Each row is a point on a landscape with many peaks, with its height.
From any point a climber steps to the highest of the 6 points nearest to it. It stops when none of these is higher. Distance is the straight distance between rows; heights are no part of it.
(809) height 5.2: [-28 33 -25 -23 -73 75 1 5 36]
(706) height 51.7: [-13 -13 -10 28 59 8 -28 16 -41]
(300) height 9.2: [-46 17 -31 3 -64 66 -4 1 55]
(306) height 51.9: [-8 -4 -1 7 21 -21 -8 35 -8]
(577) height 40.6: [-43 -8 -39 26 49 14 1 54 9]
(534) height 66.4: [-46 22 -61 31 -39 32 0 -18 54]
(410) height 40.7: [11 25 -28 2 -29 -18 6 29 26]
(302) height 39.7: [-7 17 -38 20 -28 -26 -5 -13 4]
(73) height 27.8: [-23 -53 52 -35 56 1 18 -75 -14]
(413) height 49.5: [23 10 -9 33 5 -22 -44 -59 -79]
(494) height 54.9: [-16 -17 22 13 51 -6 -19 -4 -47]
(103) height 29.1: [-7 34 -71 8 -54 26 17 9 69]
(662) height 39.6: [14 24 4 -16 -35 -29 3 -6 -5]
(245) height 35.6: [5 18 -50 32 -7 2 -38 -63 -52]
(739) height 54.6: [6 -18 35 -3 0 -49 -16 -5 -23]
(404) height 55.4: [-2 -19 52 -17 14 -17 0 24 11]
(254) height 44.9: [-14 -11 27 -7 95 10 4 -62 -40]
(155) height 36.1: [-32 29 -47 6 -38 14 -13 -36 -12]
(665) height 33.9: [-1 38 -28 -12 -56 -1 11 -9 17]
(326) height 53.8: [-35 -7 34 -19 71 -3 17 0 -5]
(105) height 26.4: [43 32 -43 -2 -38 10 30 59 53]
(373) height 22.6: [52 -52 70 -28 -1 12 23 18 28]
(190) height 53.1: [-33 -21 37 -10 62 1 -8 -6 -22]
(563) height 55.3: [-11 -38 73 -35 33 0 13 2 12]
(286) height 58.5: [14 -68 72 -26 14 -23 -17 -28 -13]
(544) height 43.5: [-22 -11 -57 42 21 10 -10 44 25]
(129) height 45.0: [1 -5 -19 -6 16 -8 13 69 30]
(15) height 43.2: [39 -32 65 -22 -32 -45 -9 -41 -7]
(77) height 48.5: [-8 -41 70 -28 34 -6 2 -18 3]
(480) height 37.5: [35 16 -48 39 9 -1 -58 -46 -56]
(305) height 49.8: [-19 -1 30 -28 45 7 17 37 12]
(255) height 41.4: [-13 27 5 -34 -55 -22 -1 -48 -13]
(264) height 47.1: [20 2 -24 36 13 -22 -39 -30 -57]
(448) height 26.7: [-40 25 -49 2 -52 35 5 -25 22]
(622) height 24.8: [-23 29 4 -36 -76 50 7 -14 0]
(467) height 32.0: [-37 16 -67 40 -27 15 -10 -43 18]
(284) height 67.8: [31 49 -23 -14 -58 35 49 15 28]
(608) height 9.8: [1 43 -39 -20 -71 76 30 12 41]
(355) height 44.5: [9 -7 -47 48 11 -20 -33 -9 -29]
(20) height 49.1: [-6 -8 3 -7 9 -16 5 44 11]
(48) height 45.8: [25 10 -1 -11 -21 -35 4 29 13]
(732) height 42.3: [29 -36 60 -23 -8 -26 -4 1 6]
(216) height 55.0: [23 -10 12 34 33 -25 -46 -29 -76]
(793) height 41.6: [-34 7 -9 -26 48 22 35 64 40]
(170) height 35.0: [56 -16 57 -23 -35 -17 17 0 18]
(556) height 43.4: [-51 3 -27 -4 61 24 32 53 37]
(52) height 52.0: [-31 -12 25 -12 85 3 27 -40 -9]
(243) height 48.8: [10 -15 37 -15 8 -16 6 45 15]
(311) height 48.9: [2 -9 -7 27 45 7 -36 -4 -58]
(745) height 23.0: [-2 8 -80 81 3 11 -16 -7 44]
(230) height 52.1: [-1 0 -14 20 -10 -42 -13 -7 -30]
(310) height 40.8: [60 16 30 -9 -27 -11 34 34 26]
(709) height 34.2: [26 30 19 -39 -59 -5 20 -27 1]
(324) height 37.4: [24 -84 77 -52 0 11 -1 -30 6]
(772) height 38.6: [19 5 16 -19 14 15 29 91 38]
(214) height 36.6: [-3 8 -63 35 -23 -9 5 33 39]
(469) height 45.1: [-25 21 6 -14 -39 -12 -21 -64 -39]
(37) height 33.8: [62 -9 45 -6 1 25 49 52 26]
(195) height 37.1: [31 -18 55 -24 14 18 31 43 26]
(774) height 30.6: [-6 42 -16 -34 -67 51 18 0 25]
(186) height 63.8: [-2 -14 -58 56 33 2 -20 21 -7]
(540) height 35.7: [68 31 -1 -1 -32 16 57 43 36]
(554) height 42.6: [-7 1 -45 18 -8 -33 -7 15 10]
(87) height 48.6: [-17 -49 67 -8 34 -21 -20 -34 -39]
(401) height 39.5: [9 5 -43 43 -2 -15 -25 -27 -42]
(528) height 35.1: [1 17 38 -35 -53 -21 1 -67 -23]
(33) height 53.2: [6 8 13 12 -23 -54 -13 -48 -34]
(278) height 51.8: [-45 10 -10 4 74 12 15 5 -9]
(172) height 40.3: [-22 -6 -39 16 13 4 0 78 35]
(653) height 48.7: [17 -7 29 10 73 17 -38 -24 -70]
(14) height 57.7: [7 -12 27 14 15 -38 -28 -18 -49]

Call two points neighbours if one is among the 6 nearest of the other. Go from one point of each pair to the other, from neighbour to neighbour, staying as high as possible. Name the lowest point that can't be avoided.
(404), (286): (563)
(404), (186): (706)
(534), (14): (214)
(286), (14): (739)

For each start below, name the point where the climber stops.
(310): (404)
(622): (14)
(52): (14)
(190): (14)
(401): (14)
(37): (404)
